Each row is a point on a landscape with many valleys, with its height.
From any point a ball rolls to the lowest of the 2 points nearest to it. It stops when none of these is lower. Distance is the straight distance between rows; heights are no part of it.
q_514 (h 454): [ 28 -23   0  20  39  -5 -18 -46  51   1   7 -17  31  -5   5   8  35 -20
   4  -6]
q_459 (h 496): [ 18  37 -10  31  35  16   6 -35  -4  -7  43 -25  33  35  15  25  55 -20
  26   1]
q_996 (h 175): [-14  24   8 -67 -43   3 -24  38 -41  30 -18  32  14 -14 -14 -18  14  57
  11  -3]
q_956 (h 390): [-10 -31 -12  -5  -9  -5  21  25  39   1   4  -2 -18 -14 -11 -27  13 -19
  -5 -34]
q_671 (h 652): [  5 -52 -10  35  12  -8 -24  11  34   4  -5  -5   2   2  22  -9  15   4
  -5  -4]
q_696 (h 726): [ -3 -15 -19   2 -15  17  32   0  26  30 -12  17  11   1 -36 -10  -3 -36
  -5   3]
q_659 (h 718): [-15  37  11   2  16  20  10 -37  17  35  32  -1 -34 -11  18  13  -1  -7
 -18   1]
q_157 (h 318): [-22 -24 -22 -11 -57  -7  28  24  33  -9   2  37  12 -25 -30 -20 -23 -10
   3   6]
q_21 (h 731): [ 29 -12  -3   4  40   4 -44  -6  17 -32 -23 -11  -8  -6  28 -29 -17   7
 -27 -40]
q_42 (h 201): [ 35  -6 -27   6   8  -9  12 -27  11  16  16 -27  28  28   6  36  18 -48
  40  -2]
q_933 (h 294): [ 18  27  29  32  36 -20 -19 -36  -1  -5  37 -31  17   7  19  30  10  -8
   5  20]
q_807 (h 543): [-26  -2  -7  21   8  11  12  -8   6  -7  11  19   4  19  13  41   9   1
  20  52]
q_852 (h 473): [ 12  10  13 -41  -7 -16 -13   1  17  16  -3  20 -33 -15  12 -10 -31   3
 -14 -33]
q_932 (h 634): [ 14 -36  12  31  15 -16 -26  33  15 -13 -23  -7  12  -2   3 -17  -4   3
  -1  -2]
q_256 (h 426): [ -1  -3  -1 -33 -45  -8   1  19   1  -3  -2  44  -8   4  -2 -32 -22  22
 -30 -46]
q_317 (h 434): [ -5  24  17 -18 -14   2 -20   4 -36  22  -6   8  -9   9  17  23 -26  37
  -9   0]
q_375 (h 790): [ -3  26   9 -42 -16 -11 -34  -6  -2  13  18  37 -35 -33  32 -55  -3  48
 -40 -39]
q_842 (h 254): [-12   8  17 -43 -38 -34  -1  38  -3   8  11  26  -7 -13 -10  22 -29   9
  19 -10]
q_516 (h 280): [  3 -34 -21  13 -16   8   1 -10  21  31   1  17 -24   6  20 -17  -4 -11
 -23  12]
q_812 (h 452): [ 11 -27  11   5  33 -12 -24   4 -32 -42   0 -28 -26  -1   1 -27 -22  -1
 -30  -7]
q_982 (h 541): [-28   4  10 -19 -60 -28  21  24 -14   0  32  40  -9 -17  -2 -36   3  35
 -11 -14]
q_216 (h 703): [ -6  43  18 -31 -18  13  20 -17  12  29  -9  35 -11  -8 -15   7 -15  -1
 -11 -14]
q_776 (h 409): [  2 -43 -10   8  17 -13 -14  20   0 -26  -5 -13 -36  -5  16 -30 -13  -9
 -22   0]
q_13 (h 600): [ 29 -46 -16   5  29 -21   0  -3  11 -36   8 -41  10   1 -21 -25  18 -40
   4 -26]
q_5 (h 311): [ -2   9   0  14   9  14   4 -41 -15   4   2 -14 -13  18  22  23 -16   0
 -17  33]
q_719 (h 768): [ 30 -13  -3   1  37  -4 -39  10  -5   3   3   1 -37   0  18 -43 -47 -25
 -43 -20]
q_390 (h 256): [-12  16  11 -67 -44 -25  -1  23  -7  10   9  31 -18 -17  -3  -3  -8  29
   7 -31]
q_612 (h 646): [ -5 -10 -13  -1   5  13  26 -20  26  -9  -1 -13   4  12   5  27  27 -21
  20 -13]
q_39 (h 412): [ -8  21   5  -2   2  30  34 -17 -20  -5  -9  -3  15  23 -21  26  -9 -11
   2   2]
q_445 (h 831): [  4  19  16 -20  10   6 -16  -4 -24   6 -16   4 -50 -25  -1 -40 -29   8
 -38   5]
q_555 (h 808): [  2  19  12 -74  -2  -3 -47 -23 -24  19   8  26 -33 -25   9 -36 -19  45
 -38 -16]
q_85 (h 337): [ -5  -6  -2  -3  -2  17  -4 -32  -4 -12 -29   3 -21   5  11   6 -18  18
 -22  23]
q_92 (h 664): [  3 -39 -26  29  15   0  -6   7  30  15  -1 -10  11   1  19  18  45 -11
  32   8]
q_909 (h 314): [-10 -22   1   8 -31 -12  11   7   0  21  18  22 -17  10   3 -14 -25   2
 -32   8]
q_274 (h 662): [ 21  15  10   4  29  11   9 -19  33  23 -11  -8  19  -1 -10  14   5 -35
   9 -17]
q_95 (h 558): [ 25   6  15   2  27  -8  -6 -22   0 -10   1 -33  -4   3   5   3  -9 -10
 -11 -25]
q_730 (h 252): [  4 -23 -25  21  -3  18  19  16  -7  27  -3 -25  -2  17  -1  -3   5 -22
   6  -3]
q_428 (h 472): [  0  12  -4 -32 -54   5  10   3 -12  19 -13  32   2  18  -6   0 -37  18
 -23 -25]
q_813 (h 250): [ 11 -51 -54  23   5  -2  -5  -8  -9  44  19 -14  25  22 -13  20  45 -30
  45  -4]
q_940 (h 286): [  8 -24 -38  29  11  18   3  -5  -7  65  15 -27  -8  18  14   3  24 -22
  10  -4]
q_315 (h 400): [-12 -27   3   2 -23 -10 -10  42  -6 -28 -20  10  -1 -14 -19 -22 -30  13
  -7  13]
q_663 (h 692): [ 11 -29  22  33  27 -24  -6  -4   9 -47  -2 -34  31  -6 -22 -11  25  -8
   3   7]
q_604 (h 666): [ 20 -24  -4  11  31  11  -4 -24  38  27  -2  -7   7   1 -10 -20   2 -29
 -23 -23]
q_688 (h 648): [-22 -24 -10  12  11  15  16 -27  11  12  31 -19 -38  -3  21   3  30   1
 -16   6]
q_176 (h 508): [ 12  40  17 -32 -26 -21 -22  -4  21  43   2  43 -23 -21  30 -11 -20  18
  -9 -11]
q_943 (h 440): [ 12 -26 -18  11  46   2 -15 -47  40  26  25 -29 -10 -14  19   6  35 -24
   3  -3]
q_289 (h 223): [-21  39   7 -57 -32   1 -12  34 -36  17  -8  31   5  -5  -3  18   1  47
  31  11]
q_512 (h 316): [ 36 -14 -19  -1  -7 -11  -8  -7 -16 -19 -27 -28  -1  22  19   7 -40 -23
   6  -6]
q_487 (h 357): [-13 -22  28  13 -13 -19 -13  25 -11  -1  -2  15   2   3 -10  -4 -33  24
 -20  10]
q_217 (h 697): [ -2  33  32   1  25  -8   9  14   9  19  14 -10 -18 -15   5  23   3 -17
  18  -6]
q_831 (h 438): [ -8 -30 -16  -7 -24  -1   2  19 -27 -30 -18  13 -20   1 -15 -35 -48   2
 -30  18]
q_929 (h 418): [  0   4  16  -5  -3 -21  -3  14 -48 -44 -10 -35  18  -1 -21  19 -20  11
  19  10]
q_577 (h 521): [-19  37 -22   5 -46   7  38  32   2  31   9  37 -21  -3  28  -8  16  -3
  18  18]
q_23 (h 651): [ 17 -58 -36   8  27  10  -4 -17  18  31  -3 -16  -5   3 -20 -26  25 -32
  -8 -21]
q_470 (h 172): [-11   7   6  17  -9   6   2  19  19  21   2  23  14  19  19  33   0   9
  11   1]
q_538 (h 564): [-18  54  14 -23 -11  17 -14   3   9  27   0  25 -25 -22  35   5  13  42
  -1 -22]
q_313 (h 500): [-36  15  -4  15 -12   5   8  45 -22 -26  -1  -1   2  -7   9  28   5  25
  36  30]
q_715 (h 838): [ 16   8   0 -27 -42 -31   0  11  -8   5   2  58 -22 -20   3 -74 -22   4
 -26 -11]
q_357 (h 245): [ -4  24  -3  23  -3  39  15   3 -11  23 -34   1  -2   5   2  -8   2  -1
 -11  14]
q_37 (h 660): [-26   6  11  -1   8  18  10  -9   3  -9  13 -15 -32  -8  15   2  18  19
 -20 -17]
q_12 (h 727): [ 14  11  19 -41  15 -15 -41  28  -8 -11 -36   2 -20 -26   8 -14 -12  24
   5 -27]
q_17 (h 552): [-31 -19 -29  31 -12  24  22  10  15  21  21  26  10  23  -1  24  19  -5
  17  40]
q_815 (h 265): [ 10   0 -13  -9 -18 -17   6  11 -14 -18  -9 -30  -6  14  28  38 -24  -8
  30   0]
q_494 (h 538): [ -1  41  15 -49 -18   3 -44  -6   1  34  -6  36 -12 -21  29  -6  -2  60
 -14 -17]
q_376 (h 638): [ -7 -73 -48  12   6   7   1   6   5  20   7  -6 -25  -5 -20 -43  22 -26
 -11   7]
q_98 (h 288): [  5 -21  -6  10   4 -10  13 -25 -24 -12  15 -31  -3  25   8  23 -18 -10
  -9  19]
q_580 (h 313): [ 30 -22 -39  40  13  13  -6 -18 -22  26   5 -43  24  30   7  -5  38 -20
  14  -6]
q_129 (h 312): [ 31  59  13  28  25  -8 -23 -43  -8 -23  31 -37  30  15  36  18  31  -2
   8  16]
q_673 (h 537): [ 14  -7  22 -58  18 -23 -32 -11 -38 -33 -12 -14 -16  -8  -9   7 -30  22
  -6 -14]
q_772 (h 388): [ 33  38 -11  36   9  15   5 -26 -12 -19  -7 -20  58  46   5  15  32 -21
  19  20]
q_519 (h 701): [ 13  -1  11 -28  23  -3 -25  14   1 -39 -33 -16 -18 -13  12 -19  -2  17
 -10 -51]
q_418 (h 689): [ -3  51  26 -30  10  15   2  -6  -1  15 -11  21   3  -3  -2  33  -1  10
  15 -21]
q_77 (h 827): [  8  23 -13  -5   3  15 -28  -5  28  19 -15   6 -41 -27  44 -40 -14  12
 -30 -28]
q_993 (h 661): [-19   8  46 -30  -3 -21 -13  27 -25  19   8  22  -2 -22 -40 -13 -16  29
 -21  -2]
q_769 (h 517): [-15 -18  -9  39  -6   4   1  42 -10 -15 -14 -23  10  -5   6   7  13   8
  25  24]
q_968 (h 470): [-33  31   7  18   0  18  21  21   9  21  11  50  -9  -1   2  12  16   8
  17  42]
q_960 (h 325): [  0 -46 -15   7 -10 -19   9  16 -16 -23  21 -28  -7  25   2   6 -32 -13
  -9 -13]
q_254 (h 239): [-17  -2 -10  30 -24  23  13  23 -15   1 -19  11  34  20 -17  16 -17   8
   7  28]
q_976 (h 439): [ 27 -27 -26   6   4  -2   9 -12  20   2 -30 -13  28  11 -19   8 -15 -42
  22  11]
q_874 (h 104): [  2  15   6 -44 -42 -16 -25  36 -37  20 -23  39   3 -19 -12 -39 -18  44
  -7   9]
q_453 (h 359): [-43   5  -9  -6 -43  16  14  42 -15 -28   7  13  27 -20 -36  20 -28  20
  25  25]
q_486 (h 683): [  5  -7  17  30  30 -21   6  -9   9 -26  16 -30  34  -8 -19  12  35 -22
  26  30]
q_737 (h 563): [-24 -24 -31  26 -41  -1  27  24  14  44  25  34   1  -1   2  -9  11 -12
   9  40]
q_489 (h 465): [ 18 -44 -25   6   3 -12   6  18   6 -13 -16 -17  12   1 -26 -13 -29 -38
   7   4]
q_310 (h 355): [-21 -38 -23  -9 -28   3  25  21  37 -24 -12   9   3 -11 -22 -11  -6  -8
   3 -16]
q_158 (h 464): [  7  31  17 -34   1   4 -35  -1 -43   5 -24  -1  18  16  13  40 -13  46
  19   1]
q_572 (h 242): [ 22 -23  -3  33  16 -21  -3 -31 -19  -6  38 -49  26  23  -4   6  31 -27
   4  21]
q_387 (h 322): [-41  29   2 -13 -33  21  11  32 -21  -8  -1  44  24   9 -17  25  -6  38
  17  25]
q_742 (h 809): [  0   3  -6 -27 -15   5 -27  -7   0  -4  -3  27 -44  -8  34 -41 -20  29
 -45 -24]
q_235 (h 627): [ 27   7 -27   9  -7  -5  25  -9  -9 -36  -5 -52  35  17  -3  12  28 -35
  35  -8]
q_364 (h 565): [-11 -20  14 -45   0 -15 -17   7 -14 -56 -27   1 -16 -17 -14   1 -15  29
   1  -4]
q_554 (h 655): [-18 -14 -23 -12 -13  11  44  -2  19   0  14  -6  -4   3 -16  28   6 -38
  27   3]
q_957 (h 260): [  3  -4  22  -2   5  -7   8 -24  10 -23   7  -4  36  27 -13  36  -3   0
   1 -26]
q_373 (h 820): [ -8  30  15 -48 -13   1 -13 -28 -24  13  -7  26 -45 -29   0 -30 -13  32
 -33  15]
q_506 (h 770): [ -2  19  23 -43 -20 -12 -24  17  -2  12  -5  44 -13 -30  -8 -53   8  46
 -24 -33]
q_751 (h 451): [ 14 -18   2  10   0 -16  10   6 -22 -34 -13 -32  26   2 -29   3 -30 -26
   7  14]
q_669 (h 506): [ -3  -1  -3  41  31  19  -4 -48   8 -10  34 -21  25  29  21  28  43   5
   1  17]
q_449 (h 740): [-15 -19   6  17   5   8  21 -12  24  12 -12  18   1 -17 -21  -2   6 -15
  -5  51]
q_505 (h 417): [  6 -13 -34  23  40  13  -1 -38  22  26  28  -2  15  17   8  34  56 -26
  44  30]
q_544 (h 610): [ 23   4  -4   4   0 -12  15  19  -7 -27 -11 -49  22  10  -5   4   2 -26
  23 -37]
q_344 (h 592): [ -4 -12  16  16  14  10  -5   0  40 -17 -29  14  28  -6 -11  13  17  12
   6  -2]
q_203 (h 403): [ 16   9 -12  33   4  12  14 -13  -3 -25  -4 -17  70  25 -29  18  28 -26
  27  21]
q_83 (h 850): [ -6  -3  -2 -15 -56 -36  15  34 -27   0  22  47  -5 -25 -25 -65 -39   7
 -22   3]
q_927 (h 281): [ -6  -2 -26 -18 -64 -13  37  15  21  -3  -6  41 -16 -28  -1 -53  -4  -6
  -5   6]
q_907 (h 737): [  7  -8  -7  14  38   8 -19 -42  12  15  19 -27 -28  -7  26 -18 -19 -10
 -42  -7]
q_360 (h 315): [ -4 -27 -16 -25 -22 -23   1  20 -13 -41  -1 -18 -16   3   9  16 -40  -4
  10 -12]
q_474 (h 574): [-17  -8  15  -3  -8   2  -1  -4  44  -6 -12  32  -1  -9   5   6  11  22
  -8 -10]
q_920 (h 420): [ -9   1 -42  10   7  14  32   6  -3 -15  12  -9  19  14  -5  43  14 -38
  63  43]
q_571 (h 709): [ -6  37  13   0  30  17  17 -26  22  23  30  -2 -10   1  16  39  11 -23
  14  -4]
q_150 (h 510): [  9  15  22 -34  14  -4 -13 -39 -34 -17  -9 -20  -6   8  -5  21 -32  13
 -10   0]
q_268 (h 562): [-11  11  10  35  21  32 -24 -29  21   9 -15  -4  -8  -8  34   5  16  30
 -20  10]
q_264 (h 309): [  0 -27  17 -13   0  -7   0  -2  13 -26  -4   3  15  20 -25   1 -17   8
 -23 -43]
q_441 (h 469): [-17 -10 -13 -10 -34  11   6  14 -21 -22 -32  12 -33 -12   5 -38  -9  27
 -25  17]
q_893 (h 138): [-34  10   5  -7 -30   1  22  48  -4 -15   4  -5  -5 -10  -7   9   9  12
  18 -25]
q_99 (h 381): [ -4   7  17  -4   6  17  19  -6 -30  -9 -21 -13   4   6 -34 -10 -24  -6
 -21  -3]
q_319 (h 505): [ -8  23   5  39  47  15  19  -9  -7 -13  43 -11  30  28  -9  20  55 -18
  30  26]
q_637 (h 896): [ 28   9  28 -24  25 -21 -22  -6   6 -13 -35   0   7 -18 -18   2 -28  -7
   7  -5]
q_408 (h 419): [ 23 -30 -27  27   6  -5  10 -23  10  -8  -6 -18  62  16 -38  11  12 -40
  24  29]
q_808 (h 751): [  0  -3  19 -50  -5 -14 -35  27  -2 -11 -30  33  -7 -21 -12 -28 -11  41
 -16 -28]
q_362 (h 474): [  3  11   8 -36 -11  -6 -33  16 -47   6  -3 -12 -31   4  26  -2 -26  42
 -22 -22]
q_759 (h 367): [  0 -11  -8   1   4   8  12 -14   2 -28 -34 -15  -6  -4   0  12  -3 -12
  13  33]
q_624 (h 637): [ 12 -22 -35  -3   4  13  21 -22  10 -32 -15 -42  10  11   5   6  36 -27
  25 -20]
q_58 (h 369): [ 16  37   6  39  14  28  -1 -28 -18 -18  -8 -26  39  33  17  17  24  11
   0  -4]
q_685 (h 217): [  6   8   1  26  14   1 -17  -8  33  39   9   6   1   9  43  29   2   1
   3  -2]
q_553 (h 578): [  1  -2  23  33  22  10 -25 -13  -1  -6 -12 -10  10   5   9   2   4  33
 -23   3]
q_819 (h 189): [ -5  21  12 -41 -38 -10   1  51 -29   8 -25  22   2 -36 -43 -34 -29  16
   3  -2]
q_781 (h 297): [-17  54  12  -5  -5  41   9  -1 -32  15 -25   9 -18  -2   4   0   7  25
  -8   4]
q_584 (h 186): [-28  16   0  20 -28  31  18  22 -23  -2 -25  14   8  -1 -17 -14   1  28
 -10  24]
q_335 (h 680): [ -6  21  39  -6  11 -16  -6  28 -19  13  -3  -2 -10 -22 -21   7 -15   5
   6   6]
q_972 (h 504): [-36  23 -18  17 -58   2  37  52  -9  17  20  29  -4 -23   1 -18   9   5
  22  31]
q_355 (h 427): [ 10 -31 -30   8  28  -4   0 -54  13  11  37 -36   2   9   8  21  53 -29
  22   3]
q_122 (h 678): [ 39  28  19  16  24 -10   0   1  15   8 -25 -13  37  -3 -11  18   0 -32
  26  -2]
q_606 (h 716): [ -2  10  13 -11 -18   7  29   4  11  26  -4  22   7   3 -35  -2 -28 -21
 -10  -7]
q_292 (h 514): [-20   8  15  31  34  23   6 -20  29   2  23   8  16  15   9  28  42  11
   1   2]
q_311 (h 391): [ 13   3 -12  24  28  16   7 -20   5   6 -22 -20   1 -11   2   3  22 -28
  24  43]
q_401 (h 249): [-25  34  10 -26 -36   5  36  37 -27   9 -11  12 -11 -29 -41 -25 -17  -3
  -1  -5]
q_261 (h 489): [ 21 -20  26  13  23 -31 -17   9 -31 -43  -1 -34  14   4 -21 -15 -23  -5
 -16  -4]
q_946 (h 317): [ 12  -3 -29  -9 -37   1  24  18  24  26 -24  22 -31 -16  12 -40  -4 -26
  -7  -5]
q_236 (h 584): [-25  37  -2   1 -26  21  12  -7  15  29  20  31 -27  -3  38   2  19  25
 -10 -14]
q_717 (h 406): [  4 -10 -38  23  16  15  13 -15   4  15  -7  -6  17  15  -1  24  26 -33
  41  48]
q_793 (h 264): [ 18 -36 -31  19   6 -12   9 -20 -18  -3  12 -49  -3  14  10  13  14 -30
  18  27]
q_253 (h 269): [ 44  -3  22  30  36 -33 -21 -31  -2 -10  32 -43  23   4   2  -3   4 -28
  -8  15]
q_841 (h 700): [ -3  -6  17 -31  25   4 -26 -11  21 -23   7  14 -30 -13   6 -30 -14  13
 -47 -58]
q_967 (h 580): [ 36 -30 -14   5  24  -8 -11 -27   5 -23   1 -39  -1  13  12 -18  -3 -27
 -12 -24]
q_15 (h 825): [ 14  -8 -14 -21 -26 -14 -11  10  12 -12   8  52 -40 -12  30 -70 -14   1
 -41 -20]
q_481 (h 192): [ -6  25  10 -15 -32 -11  -1  23 -13  17 -13  30 -23 -19   4 -22 -16  20
 -11   7]
q_38 (h 585): [ 20   6  36  -3  37 -26 -40 -14 -16 -31  18 -37  -7  -4  12  -4 -13  12
 -18 -34]
q_19 (h 665): [-26 -31  -7   4  -8  -2  36  12  19 -10  28  -3  14 -14 -43  18  -8 -26
  13  18]
q_537 (h 292): [-22   6   2 -14 -35  -3  42  26 -11   0  13   3 -31 -25 -26 -39 -10  -9
 -19 -10]
q_347 (h 749): [ 22  -3  -3 -10  44   6 -23 -28  15   0   7  -9 -27  -3  10 -29 -35 -30
 -42 -33]
q_942 (h 735): [-11 -12  -4  15  18  28  30 -25  20  23  -4  14  22   9 -36   9  14 -31
   0  32]
q_27 (h 677): [-12   7  19 -22  11   5 -19  -5   1 -21  -2 -11 -31 -16  17 -11   3  35
 -22 -39]
q_786 (h 399): [  2   1  17   6  -7 -21 -18   8 -30  -4  -2  -9   8  23   9  28 -31  24
  -3   1]
q_192 (h 557): [ -5  32  27   7  16  -9  -1  21 -15 -24   0  -7  32   3  -8  38  13  14
  36  -1]
q_107 (h 608): [-23   6  26 -11   2  10  15  10  19 -29 -16  14  31  -7 -36  19  14  14
  15 -15]
q_212 (h 463): [ 53   3 -32  15  14  -5 -21 -61   5   9  27 -47  45  19  -3 -11  71 -39
   7 -14]
q_648 (h 485): [ 14  27 -18  32  31  27  12 -13  -7  22  12 -32   6  21  26  20  37 -24
  24   5]
q_371 (h 342): [ 24  -3 -17  30   2  16   1 -18 -12  -9 -18 -37  27  32  20   9  12  -8
   1  -9]
q_558 (h 267): [ 10 -18 -44  38  28  13  -5   7 -13  39  25 -16  28  21  -3  14  71 -19
  50   2]
q_684 (h 789): [ 19 -14  -5  -5   3 -20 -10  18 -12  19   8  -4 -47  -2  16 -23 -46 -30
 -22   5]
q_720 (h 628): [ -9 -70 -24  24  12  -7   4  10  13  -3   1 -17  -6 -14 -21 -20  18 -16
  -1  28]
q_257 (h 550): [  6 -16   8  -4   4  -2 -27  -7  36 -10 -18  18  -2   3  26   5  -6  29
 -16 -35]
q_149 (h 392): [-30   3  13 -13 -13  -1   4  22 -33 -49  -5 -15  23 -23 -41  23 -20  22
  27  17]
q_43 (h 449): [-28  13  -5  30   1  33  25  15  21  39   9  21 -11  -4   5  -2  42  -3
   2  13]
q_974 (h 614): [ -2  -1  44 -13  24 -23 -21   2 -18  -5  20  -6  -9  -4 -13   0 -25  20
 -28 -29]
q_410 (h 283): [-11  32   3   4 -13  25   6  19 -16   2 -30  33  33  22  -8  31 -13  18
  19  20]
q_374 (h 582): [  8  17  10   5  -1  -5   1  43  -1 -16 -29 -22  28  -1  -5  14   0   3
  26 -28]
q_306 (h 221): [  0  12  11  21   4   4  15  11  10   6  15   5  43  37  -3  44   4  -2
  17 -24]
q_820 (h 675): [ 12  41  28 -17  31   7  10 -30  19 -12 -11  -7  15  -5  -9  28   9 -12
  17 -20]
q_930 (h 433): [ 47 -36 -40  24   3 -18 -14 -33  -4  -7  -2 -32  49  18 -22  -9  48 -36
  27  20]
q_900 (h 591): [-26   0  17 -10 -35  -9  -7  12  24  -6  -8  53   9  -7   6  13   5  43
   5  16]
q_96 (h 676): [-28  -3   6  15  12   0  30   7  -5 -32  16 -19  20  -7 -33  25  13 -19
  26  27]
q_887 (h 468): [-10  33 -13  28  23  35  20  14  -1  39  14   6  -9  14  16  14  28 -16
  19  19]
q_878 (h 545): [ -5  11   6  20   8  15 -16 -10  33  28 -19  19 -22 -24  26 -15  11  12
 -15  20]
q_269 (h 450): [ 35  12  -7  16  19  -8 -10 -59  14 -22  33 -54  25  15  18   5  50 -20
   1 -14]
q_140 (h 615): [  9 -65 -25  23  22 -15   3   8 -11 -26  16 -48  12  -4 -29 -24  18 -31
   8   9]
q_491 (h 225): [ 17 -36 -28  15   6  -4  10 -12  22  39  19  -2  28  27  -8  34  11 -35
  30   5]
q_913 (h 488): [ 25  30  19 -26  16  -6 -32 -33 -18 -15 -27 -15  13   1  20  30 -13  24
  10  -3]
q_352 (h 717): [-12  32  -1  -6  29   9  33  -4  21  -3  14   8 -12   4   0  43  18 -35
  47  21]
q_240 (h 572): [-17 -19  -7  34 -29 -14  11  19  16  34  17  37 -15 -15   7 -35  14   2
 -15  45]
q_80 (h 448): [ 55  -5 -15  17  12  -9 -13 -41  17 -26 -25 -34  43  10  -5  -7  28 -37
  13  16]
q_636 (h 531): [-16  -2 -15  44  11  23  16  18 -12 -10   2 -22  19  19   6  17  40   2
  27  13]
q_396 (h 196): [-30   8  11 -30 -38  -2   4  25 -15 -11   4  14 -11  -1   2  11   3  42
   4 -24]
q_301 (h 244): [-16  11   2 -10 -31  -9  26  11  16  11  -5  40 -18 -29  -4 -18   1  -1
   0  23]
q_284 (h 611): [ 20 -29  17  16  18 -34 -40   6   0 -28 -15 -11  -2   0  23   2 -21  17
  -2   7]
q_18 (h 728): [  3  25   7  19  46  14  -4 -52   5  18  26 -34 -13  -8  11   4  -3 -14
 -21   3]
q_958 (h 228): [ 18   2 -19  14  -2  -9  10  -3   1   8  19 -26   7  30  35  43  -1 -25
  31  -4]
q_6 (h 251): [ -5  55  17 -34 -37   2   6  10 -34  42  -5  33 -13 -11  -5 -25  -8  28
 -11  -7]
q_440 (h 639): [-20 -46   6  14  13  -6  14 -12  11 -11  17 -11 -16  -4  -8  -4   7  -2
 -20  17]
q_406 (h 594): [ 21 -18  12  32  29 -12 -28 -22  11  -2 -10 -16   6   1  18   2 -11   2
 -12  27]
q_127 (h 535): [ -6  26  -2  21  19  17   3 -25  -6 -17   9   7  14  38  27  48  14  16
  19  31]
q_705 (h 642): [  8  -6  28 -33  16 -21 -52  -5 -15   7  17  11 -17   1  11  -8 -47  28
 -38 -27]
q_116 (h 486): [-43  18  -1  28 -19  14  18  54   2  -1   3  30   3 -13  -1   7  21  14
  28  36]
q_199 (h 908): [ 13   4  12 -31  -6  -9 -14  10   7 -14 -54  17  19 -11 -18  15 -30   6
  18  -2]
q_880 (h 528): [ -1  31  14  -3 -20   1 -16 -15  28  36 -12  50 -12 -22  27 -16  -2  30
 -17  12]
q_816 (h 516): [ 12  14  10 -22   2  11 -26 -26   1  -7 -24  -1  12  14  17  23 -20  32
 -10 -39]
q_478 (h 430): [  4  -3   9  -4  11  -3   6   9  24  12  -2  -1 -30 -18  -2 -19 -10 -12
 -14 -24]
q_126 (h 372): [  1 -21 -20  -3   1  11  -6 -13  -7 -17 -20 -14 -46   0  26 -27 -14  -2
 -28   7]
q_864 (h 435): [-27  14   2   3 -11  41  29 -21   6   4  -3  28   9  22 -11  19   5   9
 -14   9]
q_680 (h 872): [ 11 -19   6 -17   3 -14  -5  10   5  -7  -4  39 -30 -13 -23 -44 -46 -30
 -37   4]
q_60 (h 258): [  7  -1   8  22  19 -12 -42  -8  27  23  12  -2 -16  -4  48   9 -26  19
 -21  -8]
q_296 (h 640): [ -7  -5  34 -45   4 -11 -11  -1 -23  -9   9  17 -17 -10 -34 -23 -28  16
 -40 -27]
q_430 (h 497): [-32  10  -3 -31 -50   1   2  23 -46 -17  -9  17 -17 -19 -17 -21  -9  47
 -11  23]
q_166 (h 525): [-19  31  24  10  29  21  -4 -30  10  -3  12  26  11  15   7  41  10  25
   0  22]
q_484 (h 437): [  9   0  -5  11  30  -7  10 -42   8 -20  31 -47  -6   2  21  19  40 -22
  12   0]
q_251 (h 423): [-16 -18  -3  16   4   1  23  28  40  30  15  -3  -7 -21 -10  -6  40 -24
  17 -14]
q_525 (h 253): [ -9 -12 -25  18 -14  18   7 -16  29  46  16  19 -14  16  32  16  14  -5
  -6  13]
q_560 (h 861): [ -2 -22  -1 -25 -28 -26   9  41  -8 -17  13  37 -17 -19 -34 -56 -51 -24
 -28  -4]
q_733 (h 222): [-16  17  18 -12 -26 -16   8  18   9  25  15  36   4   8   1  35 -23   3
  15   2]
q_858 (h 371): [-13 -15  12 -27 -29  -8   2  35   3 -15  -8  23  12   2 -31 -14 -25  22
 -18 -42]
q_121 (h 518): [-37  10  23 -40 -45 -17   1  11 -39   4  24  32 -19 -19  -9 -19   4  56
 -17  13]
q_729 (h 884): [ 26  -4  12 -21  15 -15  -6   2  -4   0 -26   5 -15  -7 -27 -19 -50 -30
 -12  -4]
q_934 (h 522): [ 18  17   7  -8   9  -1 -20   2 -29   4  -4 -28 -22   8  23  -2 -31   7
 -17 -39]
q_912 (h 199): [-13  -4 -11   8 -23  -1  23  35  -6   9  -1 -15 -15   3   9   5  -5  -9
   9 -13]
q_11 (h 339): [-16 -19   5  -2  -9   1  24  20 -14 -13   5 -12  -8  -3 -43 -25 -27 -16
 -25 -15]
q_594 (h 542): [-14  35  -7  18  21  23  24  19  -6 -28   1  -7  18  19  -3  32  33  -3
  47   8]

Where does a ball stop that starts at each point below?
q_77 => q_481
q_932 => q_481
q_96 => q_43
q_236 => q_481
q_489 => q_893
q_538 => q_481
q_212 => q_893
q_80 => q_893

Call two points neighbours if one is among the 2 nearest of the other. Go from one point of each pair to the other, from neighbour to neighbour, staying as low as possible. Name the highest point that can't be avoided.
q_487, q_274 => q_604
q_874, q_584 => q_387
q_893, q_470 => q_390
